The views of a scene show one set of named points, each view turned or mirrored, and shifted as a whole, with a little noise and some points left out.
In the rows, 128 means zero.

Scene 1
View 1
<234>: [136 115 117 113 117 106  82 143 141  72 139  94 157 144 108 152 156 124
 162 151 142 155 163 122 138 113  98 154 164 111 127 135 133 141 117 128
 148 188 146 162 116 119 112 137 144]
<91>: [110 156 118 137 150 132  98 151 142 115 173 101 148  98 133 161 156 141
 163 154 158 139 164 177 132 128 149 146 133 100 111 151  97 136 109 124
 111 136 155 121 124 140 134 125 133]
<108>: [127 145 132 129 124 134  71 143 140  99 156 111 146 132 131 153 160 135
 163 145 153 139 166 146 133 114 130 150 141 114 111 153 118 133 115 136
 124 160 158 143 122 130 128 121 129]
<211>: [135 129 112 111 100 119  90 129 144  70 136 103 138 141  97 138 146 122
 164 155 144 152 177 119 144 126 124 139 149 100 119 156 143 158 125 141
 148 178 150 149 136 121 128 125 144]
<205>: [120 142 129 128 105 129  87 135 135  98 153 100 145 147 129 147 162 135
 143 136 149 142 158 150 126 130 135 142 144 114 112 154 120 133 120 123
 102 147 157 129 124 120 112 116 117]
<141>: [ 96 151 111 113 103 129 103 122 161 113 162 134 141 120 131 136 170 125
 171 121 159 126 161 153 128 141 159 144 120 113 114 158 112 121 126 135
 122 140 171 130 144 122 138 119 143]
<54>: [112 118 110 116 108 107 107 141 140  98 137  90 156 153 122 143 160 133
 138 129 144 168 138 136 117 141 116 148 172 101 126 138 114 144 122 120
  96 163 142 147 127 104 109 129 127]
<89>: [124 139 116 138 107 132  99 137 121  92 149  76 140 143 115 146 142 151
 121 149 141 156 160 158 125 147 137 131 154  89 111 160 115 168 129 114
  87 140 144 110 133 123 111 117 103]
<231>: [ 97 134 124 111  47 127 109 103 149 104 140 133 136 180 129 113 176 128
 139  86 150 145 137 132 105 163 153 141 143 117 115 165 134 125 139 130
  85 140 171 127 150  96 107  98 114]
<12>: [117 159 121 133 134 137  92 152 162 105 143 130 133 115 122 148 144 145
 178 138 154 168 150 146 125 144 154 143 148  86 110 169 122 173 125 158
 106 156 147 148 141 130 153 120 142]
<2>: [131  78 123 113  64  90  96 127 101  70 127  56 168 213 116 136 171 130
  97 125 130 162 135 118 109 126  71 149 189 123 132 122 128 122 129  85
  93 175 141 139 108  76  58 120  97]
<6>: [103 105 141 126  99 105  88 151 139 111 129 112 169 194 145 141 178 143
 138  92 147 180 100 127  91 138  98 162 196 129 133 133 116 128 124 125
  63 168 145 165 111  82  90 120 109]
<268>: [130 146 106 136 151 126  98 151 122  87 167  64 147  94 116 165 141 139
 140 184 146 137 189 172 149 122 132 138 139  89 114 145  98 154 109 104
 125 142 144 114 119 145 125 136 130]
<176>: [125 142 138 140 150 129  67 169 148 104 138 122 153 143 133 156 151 148
 169 133 153 177 132 139 113 123 122 156 175 107 122 151 119 163 113 150
  98 175 139 163 115 124 129 126 133]
<47>: [134 131 109 114 112 119  93 132 134  73 148  84 143 131 103 149 148 125
 151 161 142 146 179 135 144 124 122 142 146 100 119 146 133 149 120 122
 142 166 150 138 126 124 119 128 139]
<119>: [132 122 108 114 151 101  82 157 147  84 152  88 166 114 115 166 157 121
 177 164 150 148 167 135 145  98  98 162 157 114 131 125 115 129 105 125
 159 189 146 165 108 127 126 149 161]
<286>: [110 131 146 143 118 126  83 160 135 117 135 108 156 178 144 145 162 157
 134 112 145 184 110 149  91 145 121 152 189 111 121 150 111 155 125 132
  48 154 137 147 118 103 103 114 101]
<77>: [116 139 127 122 107 126  81 135 149 102 155 122 147 142 131 148 171 128
 162 125 158 134 155 140 127 119 132 155 140 125 115 148 120 112 114 131
 124 160 166 146 121 117 118 120 134]
<188>: [108 107 147 133  83 110  83 140 111 111 146  84 173 206 151 145 188 145
 104 101 148 149 113 146  95 126  94 155 177 145 122 128 103  97 119  95
  57 148 154 131  96  80  63 109  84]
<244>: [119 128 134 124 117 123  71 153 156 102 135 135 153 158 132 143 166 132
 176 117 153 162 136 122 115 121 115 162 168 122 124 147 129 135 119 149
 119 183 154 173 117 109 127 126 142]
View 2
<211>: [ 99 137 110 130 114 105  57 155 137 120 116 112 148 140 164 156  74 130
 130 116  94 158 122 103 120 137 121 174 148 191 126 124 172 166 104 106
 109 136 138 119 168 120 136  93 151]
<6>: [ 74  94 113 131 100 127 108 110 162 111 163 134 180 156 169 153 117 169
 125 108 107 143 103 117 133 167  86 162 118 102 106 171 142  84 134 124
 114 117 184  96 121 107 163  67 139]
<188>: [ 92  85 114 114 147  87 120 111 157 128 194 128 201 164 177 167 123 166
 136 123 140 136 107  99 143 187  62 164 128 105 120 149 148  63 148 108
 120 112 174  83 108  93 156  72 123]
<77>: [100 129 142 114 114 102  72 148 149 135 138 112 152 148 174 137 117 137
 102 127 105 160 130  98 119 175  87 166 159 171 128 143 155 134 118 113
 115 124 133 105 160 109 154  88 127]
<91>: [105 141 157 111 125 120  78 158 130 153 116  83 170 148 155 136 131 114
 101 147 154 172 151 108 101 172 106 142 138 165 144 137 152 141 111  91
 112 113 126 149 180 110 176  96 112]
<286>: [ 81 106 127 136 123 122 113 119 152 131 131 119 193 162 167 168 128 148
 120 122 136 149  98 104 110 145 103 152  99 119 116 162 143 101 131 108
 103 105 176 120 135 106 173  70 127]
<47>: [106 137 114 122 127 103  64 154 128 121 133 104 159 140 160 156  85 123
 134 125 120 162 128 110 123 149 123 170 146 181 133 114 176 152 103 100
 112 130 135 125 170 116 142  92 142]
<244>: [ 85 113 133 130  83 126  77 138 149 123 124 124 143 133 164 127 114 148
 107 109  92 154 124 109 121 162  96 171 147 149 117 165 150 135 116 122
 111 134 152 113 146 116 154  79 140]
<268>: [117 136 135 114 149 107  75 161 116 141 119  80 173 135 143 157  97 105
 128 148 172 177 147 118 109 160 125 152 139 170 153 103 180 148 100  75
 112 122 120 166 186 111 158  96 120]
<108>: [105 126 145 116 116 104  74 149 138 139 124 106 154 136 163 133 115 125
 105 127 122 166 132  97 113 168  95 165 156 169 133 138 160 142 108 101
 112 127 131 126 162 113 156  86 129]
<119>: [102 123 121 113  93 126  52 155 120 114 137 102 135 110 138 116  81 129
 131 128 125 167 157 137 142 178 112 169 167 151 134 119 178 143  96 107
 124 149 127 143 171 120 144  89 140]
<231>: [ 85 138 124 124 126  92  89 137 171 142 148 120 190 203 200 180 128 150
 101 125  78 137 103  80 107 148  92 151 122 187 114 163 141 121 156 131
 108  97 162  64 151 108 156  98 133]
<89>: [100 129 124 127 154 101  99 143 137 142 125 101 198 167 165 185 111 124
 132 135 148 160 110  99 103 133 124 151 110 164 131 128 161 129 117  87
 104 103 151 130 160 105 160  90 129]
<234>: [ 98 122 109 126 107 111  66 147 128 111 138 115 145 123 152 138  75 137
 139 112 108 158 132 122 136 158 114 178 156 156 126 121 179 144 103 110
 120 143 139 124 156 114 136  88 146]
<141>: [ 99 159 148 114 109 110  65 159 148 151 127  95 161 173 179 145 132 125
  87 141 100 164 148  99 102 171  99 143 150 198 130 151 145 146 132 118
 112 111 132 104 187 113 164 107 123]
<12>: [ 87 138 148 138  98 134  83 149 147 142  90 103 163 159 163 153 124 128
  96 127 110 167 116 102  91 131 124 148 119 164 126 160 146 153 115 108
  95 109 149 136 173 116 175  83 133]
<2>: [ 92  95  70 122 151  80 100 113 141  95 199 134 196 159 168 186  73 165
 176 106 121 132 100 115 160 162  92 180 126 118 112 119 175  84 131 108
 125 125 175  82 114  99 130  81 150]
<205>: [100 127 137 121 132  99  88 143 143 141 134 109 172 154 169 156 119 133
 115 130 129 158 121  90 112 161  96 157 138 164 134 136 155 127 123 100
 109 116 144 113 155 108 155  89 127]
<176>: [ 88 108 142 137  88 140  91 138 140 126 102 114 149 125 150 129 113 137
 109 115 123 165 115 112 107 147 110 166 125 132 124 161 149 139 105 108
 104 126 152 145 147 111 171  68 133]
<54>: [ 90 128 110 127 112 121  83 135 142 119 144 114 175 160 163 161 100 141
 135 123 118 151 123 127 125 154 117 156 122 141 119 141 160 116 125 113
 112 118 163 118 155 109 157  89 136]
View 3
<89>: [139 137 141 141  91 149 138  79 121 153  76 149 180 116 163 105  78 157
 141 192 116 125 106  79 149 150 131 129  68 107 166 124 142 136 153  79
 153 111  93 102 116 117 165 123 100]
<47>: [175 137 137 147  98 160 134  72 163 136 107 157 160 123 200 137 130 156
 123 189 141 120 114 103 163 143 136 122  78 122 157 128 151 153 155  87
 147 103 116  85 109 134 155 132 117]
<91>: [141 122 160 146 110 173 140  86 149 147 112 129 147 142 197  83 111 109
 133 198 126 121 132 114 156 144 142 140  62 112 175 113 149 129 144  99
 145 110  74 105  99 101 135 124 127]
<244>: [164 131 135 115 146 133 123  91 160 127 160 150 132 125 159 116 140 134
 116 186 123 122 131  84 129 125 135 125 100 125 136 113 119 153 157  97
 142 118 129 103 108 121 142 158 103]
<286>: [127 131 138 113 130 120 140  93 105 146 121 149 164 110 121  95  75 150
 135 176  97 130 123  59 120 142 128 135  85 112 153 128 115 149 150  93
 161 124 104 117 124 114 162 151  95]
<188>: [160 139 133 147 106 100 206 105  86 127 148 166 149 106 104  82  57 172
 129 150 109 129 143  69 102 114 146 134  85 125 131 146 105 144 158 110
 181  94 104  97 153 111 181 151 105]
<119>: [180 124 139 148 122 173 137  75 174 130 154 166 139 121 199 139 157 134
 120 167 139 124 144 138 158 125 144 130  82 139 156 145 156 170 144 108
 156 108 115  91 101 141 123 148 143]
<12>: [131 126 149 108 137 157  93  81 166 148 108 128 157 135 185 110 134 119
 129 210 122 120 115  84 149 153 126 128  83 106 166  96 134 140 149  84
 128 129 109 114  88 108 136 138 100]
<2>: [185 146 119 151  91 106 191  82 101 124 128 189 166  75 126 138  71 213
 124 136 123 126 124  72 121 127 140 123  85 135 132 172 122 166 160 102
 180  90 134  78 155 152 193 152 109]
<231>: [152 142 157 118 120 105 145 102 135 118 103 119 141 101 158  92  86 165
 112 189 136 101 108  36 115 150 121 118  82  93 131  97  98 122 181  97
 132  87 132  93 126  90 206 148  84]
<108>: [167 134 139 140 111 153 141  81 152 130 134 145 146 142 181 103 127 126
 127 200 134 123 127 105 146 131 142 126  85 120 148 109 141 137 155  93
 143 110 102  92 107 112 141 134 110]
<6>: [147 130 132 111 145 104 156 101 111 131 160 162 143  97 105 105  85 162
 118 151  98 126 141  60 102 123 132 133  95 129 138 141  99 162 151 109
 168 114 127 114 131 122 166 171 106]
<268>: [156 130 147 164  84 188 146  68 146 150  91 151 171 138 210 110 110 131
 146 192 131 126 119 129 178 144 142 135  56 120 182 131 170 140 139  90
 150 111  72  92 104 124 138 117 130]
<211>: [177 138 133 134 105 153 123  71 172 133 109 156 156 116 201 149 145 160
 117 194 145 115 111  91 156 145 129 113  90 118 149 122 142 152 162  84
 133 106 135  83 107 135 155 138 106]
<141>: [152 127 176 135 117 156 135  94 173 121 107  99 127 129 215  80 118 124
 108 200 147  94 121  84 147 148 128 130  64  90 151  91 127 119 169 107
 123  82 106  95  97  87 171 132 114]
<234>: [184 133 127 139 117 150 136  72 164 128 138 170 149 114 184 145 144 158
 117 171 137 123 127 108 147 134 135 120  89 135 149 138 146 163 150  96
 153 107 129  82 112 145 144 149 119]
<54>: [146 131 145 126 127 140 137  87 139 135 117 152 155 100 161 119 100 164
 122 163 117 117 124  82 139 141 128 134  81 120 155 139 126 159 152 105
 158 109 118 103 117 127 167 151 116]
View 4
<286>: [105 119 154 145  99 134 121 170  94 138 159 166  94 115 107 146 165 145
 134 168  92 144 139 113 123 144 120 147  88 133 140  81 168  78 122 154
 129 154  98 130 149  60  87 147 159]
<77>: [105 128 133 136 118 139 118 170  95 133 115 114 114 149 125 164 153 137
 137 118 110 115 155 125 111 176 125 140  87 138 144 114 141  83 124 132
 153 136 144 141 116 114 121 124 155]
<211>: [151 145 139 133 129 135  91 158 135 106 107 112 139 152 108 165 138 139
 114 107 114 135 133 128 113 161 129 131 118 121 166 110 127  75 147 129
 134 124 141 144 136 104 139 126 144]
<119>: [143 136 125 115 131 144  91 170 113 115  87 127 128 126 133 176 169 140
 125  92 104 119  90 116 142 140 135 162 107 128 165 133 124  76 133 109
 172 150 166 143 113 120 152 101 148]
<91>: [112 110 156 122 131 151 118 171 114 126 131 116  95 126 157 173 173 148
 131 133  79 127 116 121  92 161 134 103  87 121 174 133 131  95 132 134
 182 155 134 144 117 126 108 134 185]
<205>: [115 115 144 138 116 137 113 171 105 120 132 119 108 139 120 156 161 138
 140 140 103 129 145 118  98 165 125 125  87 123 157 103 146  74 125 142
 149 142 125 139 121 102 117 139 162]
<47>: [148 125 138 132 128 131  92 163 127 103 113 112 129 142 117 164 148 132
 126 116 108 141 121 118 108 156 136 126 110 108 174 113 129  70 140 131
 147 136 140 145 125 113 141 126 155]
<6>: [ 94 133 138 142  92 126 119 176  72 150 142 175 106 120  92 136 164 135
 138 153 111 135 146 110 153 143 119 191  90 144 109  75 177  68 111 145
 126 154 116 126 145  56 101 125 135]
<12>: [116 141 157 137 136 165 117 156 140 134 133 129 109 137 140 176 149 162
 100 123  83 115 128 138 114 163 117 111 111 144 164 124 128 111 149 138
 150 131 120 148 147  99  88 140 166]
<231>: [ 77 129 143 134  99 112 128 178  74 147 157 113 122 161 113 135 123 121
 131 143 126 139 196 123  91 204 121 140  92 127 113  80 163  74 119 152
 114 127 120 139 141  82 102 139 147]
<244>: [108 148 133 140 119 154 112 163 101 141 112 144 116 137 111 166 157 146
 122 116 110 106 139 133 143 157 118 164 100 160 131 111 143  90 128 133
 146 132 138 141 136  88 114 119 141]
<54>: [120 126 141 127 112 124 103 172 101 134 141 141 121 126 114 151 152 131
 119 135 103 149 125 108 127 149 132 156 104 115 151  98 154  72 131 134
 130 152 127 136 142  81 111 123 153]
<141>: [ 88 127 146 118 128 137 126 173 101 144 132  98 118 154 154 167 140 133
 119 119  98 119 156 132  86 200 129 114  95 126 143 127 137 100 131 135
 155 134 141 152 128 122 103 129 167]
<176>: [121 141 146 145 124 169 113 156 118 131 119 157 100 121 113 169 175 163
 122 132  90 112 119 132 145 135 117 145  96 155 150 117 143  91 136 139
 155 142 125 138 138  85 101 130 156]
<268>: [150 100 152 123 134 138  99 170 134  95 121 112 106 120 142 174 175 140
 137 131  83 150  94 109  87 140 140 102  95  97 202 131 123  75 139 133
 180 161 134 144 112 130 134 141 181]

In a view up to two points have been moved. Name them for each view, in the order of its rows, or write -.
view 1 -> <286>
view 2 -> <12>
view 3 -> <141>
view 4 -> <231>

Scene 2
View 1
<116>: [135 172 113 122 122 154 163 100 107 129  64 117 115  76 100  67 120  79
 131 107 183 188 140 134 134 161 144 100 118 131  91 148 143 183 132 164
 125 179 182 103 124 134 172 166 159]
<148>: [123 143 127  95 112 155  80  66 122 127  71 110 126  70 125  40 115 109
 104 124 146 128 213 106 118 145 149  87 168 135 123 115 135 179 128 133
 122 215 103 134 125 126 122 145 176]
<213>: [128 191 134 152 123 120 130  97  78 165  84 139 115  60 102  85 125 104
 107 135 139 145 132 144 144 133 107 116 158 118 138 145 128 208 106 162
 148 176 115 158 132 133 113 175 148]
<92>: [111 166 111  77  86 178 151 105  96 121  98 177 142 148 136 139  41 140
 123 173  75 128 184 139 149 163  99 101 111 136 111 137  64 104 162  96
 162 192  58  83 121  80 130 163 110]
<51>: [149 143 124  98 117 125 101 112  95 129  93 202 157 125 130 131 106 147
 149 155 115 132 169 104 176 138 101 177 133 113 152 179  99 110 135 105
 152 140  89 100 120  89 145 177  98]
<25>: [135 183 134 143  91 132 149  48 100 124  69 128 136  94 109  95 109  99
  73 130 123 163 159 143 152 151 110  77 134 130 141 117 107 174 152 171
 128 197  72 128 143 117 144 152 188]
<183>: [163 140 165  82 130 134  62 113 124 136 116 134 139  73 107  39  77 123
 139 159  94 100 178  95 138  99 106 133 173  98 125 159 132 117 120 154
 132 139  86 127 146 118 125 181 135]
<23>: [125 136 119  58 108 195 106  79 149 105  77  72 115  81 111  11  75  87
 127 121 152 143 224 105  93 152 175  54 146 150  69 109 147 156 141 141
 104 215 142  99 131 130 152 149 181]
<7>: [159 158 140 112 108 131 128 101 103 124  88 165 150 109 113 100  97 119
 130 145 118 145 154 119 162 133 100 137 130 115 137 161 114 124 143 145
 137 142  94 102 137 106 158 174 129]
<170>: [159 192 153 135 118 130 162 115  85 142  98 141 127  82  88  90  85  93
 130 145 113 157 103 156 154 119  87 116 127 104 115 164 123 144 127 184
 148 135 119 118 156 124 156 191 135]
<135>: [156 138 140 118 130 119  68  77 113 132  79 142 138  66 114  61 140 117
 125 125 145 133 182  90 147 122 129 142 169 113 154 152 136 163 118 150
 120 155 103 137 132 126 134 163 156]
<30>: [151 175 145 135 105 120 132  82  92 135  87 162 141  96 109 107 108 113
 107 140 110 147 141 133 168 134  93 127 139 113 148 152 107 147 137 164
 140 154  79 125 139 109 142 171 149]
<48>: [131 131 140  70 115 165  54  82 132 126  93 105 127  79 124  23  76 126
 122 151 108  99 232  90 114 125 140  91 176 128 116 120 129 144 126 124
 123 198  77 130 132 116 109 151 162]
<245>: [157 150 144 110  86 133 103  36 120  98  71 144 162 114 121  93  91 119
  82 138  90 142 194 114 162 138 102  98 138 126 163 120  96 119 170 160
 119 172  39 106 146 102 152 147 183]
<158>: [164 158 134 133 122 121 131  85 109 117  71 145 144  82 102  84 133 101
 125 115 157 174 143 118 163 136 120 138 128 115 136 159 133 152 136 174
 123 143 133 106 137 125 172 171 154]
<179>: [136 149  99  95 142 167 149 147 106 133  84 148 121  87 110  83 116 105
 180 121 188 169 147 115 136 160 151 145 117 124  81 179 146 154 115 120
 141 159 201  88 109 118 172 182 102]
View 2
<51>: [115 171 179 117 124   8 101 134 120 112 100 140 124 112 139 176 147 127
 106 161 127 111  95 112 166 121 135 122 169 164 173 159 160 145  53 128
 162 182 109 103  74 123 154 113 124]
<135>: [137 132 145 150 128  70 145 124 149 145 103 120 104 160 159 142 102  93
 119 120 147 112  78 151 154 118 137 133 148 137 121 143 155 142  88 114
 132 125 125 127 124 113 134 129 167]
<245>: [120 121 110 159 119  68 154 151 126 142 131 108 125 136 173 170  76 137
  61 106 113 116  83 132 134  95 172 179 152 204 185 140 163 155  62  95
 153 145 121  77 125  68 149 133 126]
<170>: [138 176 105 158 120  75 177 108  89 151  86  80 114 155 117 144 123 159
 122 185 102 133 123 160 114 106 152 128 194 155 124 158 153 128  95 126
 161 117  83 109  72 131 196 145 109]
<30>: [121 141 130 152 122  40 154 125 109 145 103  98 114 159 137 156 107 134
  90 161 112 120 109 149 118 116 149 154 170 176 139 148 154 139  79 110
 151 145  95 105  88 111 169 143 117]
<7>: [128 163 139 142 128  51 142 131 108 135  97 110 120 128 139 166 126 137
 102 157 118 124 103 135 144 108 144 134 175 170 162 152 165 143  68 120
 158 147 107 103  82 115 168 128 118]
<158>: [147 147 123 177 149  82 159 129 110 165  76 103 122 162 127 156 118 116
 114 142 139 133 106 146 137  82 133 129 172 155 136 143 157 114  74 129
 123 124 109 114  94 133 156 140 141]
<25>: [141 119 108 160 137  79 175 120 120 166 114  78 125 177 134 144  71 133
  50 140 116 117  99 152 110  84 138 181 138 202 155 142 144 123  97  88
 137 131  93  88 109  97 157 142  98]
<23>: [190 170  95 112 161 200 172  93 147 159 142  91 133 132 162 101  75 119
  94  98 132 109  69 134 172  53 114 122 117 145 186 144 139 127 133  98
 146  74 117  86 137  85 126  66 134]
<179>: [178 207 159 117 174 107 136  92 115 157  70 106 134 132 100 129 149 117
 135 173 144 123 109 123 176  65  79  71 160 124 152 158 141  95  93 141
 132 120  88 123  66 164 149  85 123]
<148>: [157 136 121 110 145 124 155 103 155 148 144 101 119 156 157 116  64 101
  72 109 131  96  68 142 149  86 117 153 105 166 167 147 138 136 125  84
 138 109 113  98 138  85 120  96 130]
<213>: [135 137 139 130 110  49 166  87 136 141 103  87  91 197 123 126  92 114
 104 173 118 105  98 174 109 134 119 144 150 138  91 155 133 138 128 100
 146 119  86 131  98 128 167 140 124]
<183>: [121 168 129 126  97  82 154 113 139 108 128 121  93 119 183 141 118 136
 144 131 115 109  84 157 153 141 171 117 177 124 138 158 162 182 102 123
 182 117 123 115 119  94 161 110 164]
<48>: [141 149 124  99 117 119 150 102 169 119 154 120 103 128 189 119  78 113
 101 103 118  92  61 140 160 116 142 139 123 141 166 153 148 176 123  92
 171 108 127  99 150  72 123  79 159]
View 3
<245>: [135 139 162 143  84 111 127  90 137 151  91 177 117 183 112 168 103 131
  88 138 142 144 128 152 147 213  93 149 156 122  99  95  66 160 135 160
  21 114 108 154 119 129 133 117 116]
<135>: [136 158 115 136 104 111 138  97  98 108 143 100 113 164 154 180 111 135
 110 144 139 158 100 135 167 171 115 146 139 104 119  90  95 157 134  91
  86  92  88 147 105 133 133  88 105]
<7>: [112 141 125 138  96 124  90  93 123 103 143 161 111 177 164 140  78 144
  92 112 113 140  86 129 124 178 113 142 159 144 109  99  98 155 141 122
  46 120 105 132 117 123 151 114  91]
<183>: [133 171 135 125  88 156 119  68 100 117 139 127  63 177 159 181  80 179
 113 133 118 159  92 112 152 176 104 143 150 140 127  94  98 128 147  58
 107 134 105 141 110 119 149 120 104]
<92>: [112 168 165 143  81 164  67 108 146 128 158 224 132 198 115 129  78 145
  63 130 119 148  97 152 125 133 107 137 149 156 115 106  74 154 115 173
   6 193 123  83 137 120 156 168 126]
<179>: [101 160  75 136 118 115  71 141 117  28 216 123 122 183 185  89  88 136
  95 114 110 171  39 126 140 112 174 122 120 126 152  98 113 176 160 127
  70 117  76 115 117 105 122  84  84]
<116>: [100 149  90 151 112 110  74 131 106  55 173 132 122 185 152 119 131 124
 122 115 131 173  51 165 155 166 140 129 134 104 144  82 100 205 175 153
  70  77  66 156  99 100 124  70 104]
<158>: [112 128 100 143 106  90  97 103 112  77 144 133 119 170 172 141 101 122
 107 115 122 142  73 145 134 190 126 138 156 122 110  92 108 180 157 127
  57  70  79 153 102 120 134  76  85]
<48>: [150 195 154 138  84 149 146 107 112 138 139 132  78 192  98 179 121 170
 110 170 151 193 118 144 199 157 116 147 103  98 158  86  58 144 155 110
  86 150  97 142 118 110 107 118 139]
<51>: [125 146 124 125 102 127 106  96 128 108 163 147 130 166 173 150  50 138
  61 130 109 130 101 103 116 141 134 138 160 154  96 109 106 127 104 101
  41 149 120  94 125 149 162 137  83]
<23>: [138 188 128 154  94 124 123 147 121  93 154 142  86 209  91 113 145 156
 117 155 160 216  83 165 203 158 145 136  80  78 188  79  47 185 200 175
  64 124  70 165 116  81  67  80 139]
<25>: [106 140 138 158  90 116  85 106 107 124 121 173 143 182 113 169 137 112
 114 127 145 150  94 201 154 197  87 145 159 116 106  89  80 207 132 177
  35  85  88 153 104 116 142 104 129]
<148>: [137 178 132 147  93 124 131 121  99 118 153 120 120 184 105 177 142 133
 112 160 159 184 104 168 200 150 124 144 108  83 149  84  62 177 143 139
  74 109  82 144 110 115 109  97 141]
<213>: [ 95 170 118 146  99 147  72  84  64 102 170 120 126 170 150 201 133 131
 145 121 123 154  68 187 164 157  88 143 163 118 119  84 112 193 126  99
 108  84  86 122  93 121 172 106 126]
<170>: [ 83 141 113 148 101 141  41  82  99  82 147 171  96 184 169 138 104 149
 127  92 103 145  46 164 115 199  95 134 179 153 114  93 120 187 165 121
  75  94  88 140 100  99 167  99  97]
View 4
<148>: [183 150 126  90 126 124 139 133  99 110 141 100 140 155 108 137 162 116
 112 145 144  96 168 120 120  78 119 146 168 109  99 165 121 169 118  65
 102 133 132  85 149 145  97 159 130]
<30>: [143  94 112 160 147 101 121 173 132 139 136  94 125 140 175  89 161 162
  94 138  89 103 109 131 122  77 120 194 151 106 109 128 110 134 128 107
 155 123 152 102 142 165 110 146 163]
<245>: [152 115  76 129 126 100 139 179 121 137 125  89 134 181 108  87 172 174
  77 161  81 107 145 168 142 107 104 204 163  89 105 126 115 130 113  95
 139 121 116  83 175 156  99 162 134]
<116>: [189 148 151 139 166 101 140 101  95 126 159  77 108 121 154 140 142 134
 131 102 115 103 124  76 149  43 118 172 157 106 120 141 100 181 133  86
 171  95 170 117 124 138 105 148 126]
<213>: [167 101 143 142 127 112 111 164 142 126 154 121 128 115 209 116 160 131
 116 146 136 101 101  96  83  52 131 161 150 123 101 152 107 154 151  84
 128 142 157 110 136 169 128 140 170]
<170>: [151 116 133 179 156  79 105 147 132 155 145  94 112 114 205 106 133 165
  87 119  79 100  81 101 137  59 129 197 131  99 121 119 109 156 162 102
 168 100 158 137 130 160 130 128 147]
<183>: [135 137 110 138 168  93  88 155 116 163 100 111 181 149 172  99 143 145
  42 142 130  80 134 122 146  90 157 167 143 102 127 147 159 175 150 101
  79 142 124  90 142 160 104 123 146]
<48>: [158 166 113  89 132 113 112 155 107 135 111 109 176 155 102 123 154 116
  69 152 143  82 184 139 132  97 134 144 167 104 101 163 148 176 130  60
  66 143 113  85 144 144 101 145 127]
<25>: [178 116 107 134 108 104 147 162 127 115 154  93  95 143 135 115 173 155
 118 160  83 120 121 137 118  81 100 194 161  98  95 127  82 138 126  77
 165 107 132 114 161 159 116 168 144]
<92>: [ 70 131 117 165 139 121 106 199 139 164 134  77 124 102  84  77 151 136
  73 124  42  71 178 202 128  88 107 201 163 127  82 126 147 106  91  98
 140 113 161 114  92 147 119 143 161]
<51>: [ 92  86 117 166 201 130 102 180 118 161 121  75 156 137 153  60 153 149
  81 111  94  73 148 154 142  68 130 197 146 141 116 139 164 127  88 146
 144 137 182  67 115 166  75 136 170]

In a view up to two points have been moved. Name them for each view, in the order of its rows, or write -.
view 1 -> <116>, <213>
view 2 -> <148>
view 3 -> <183>
view 4 -> -
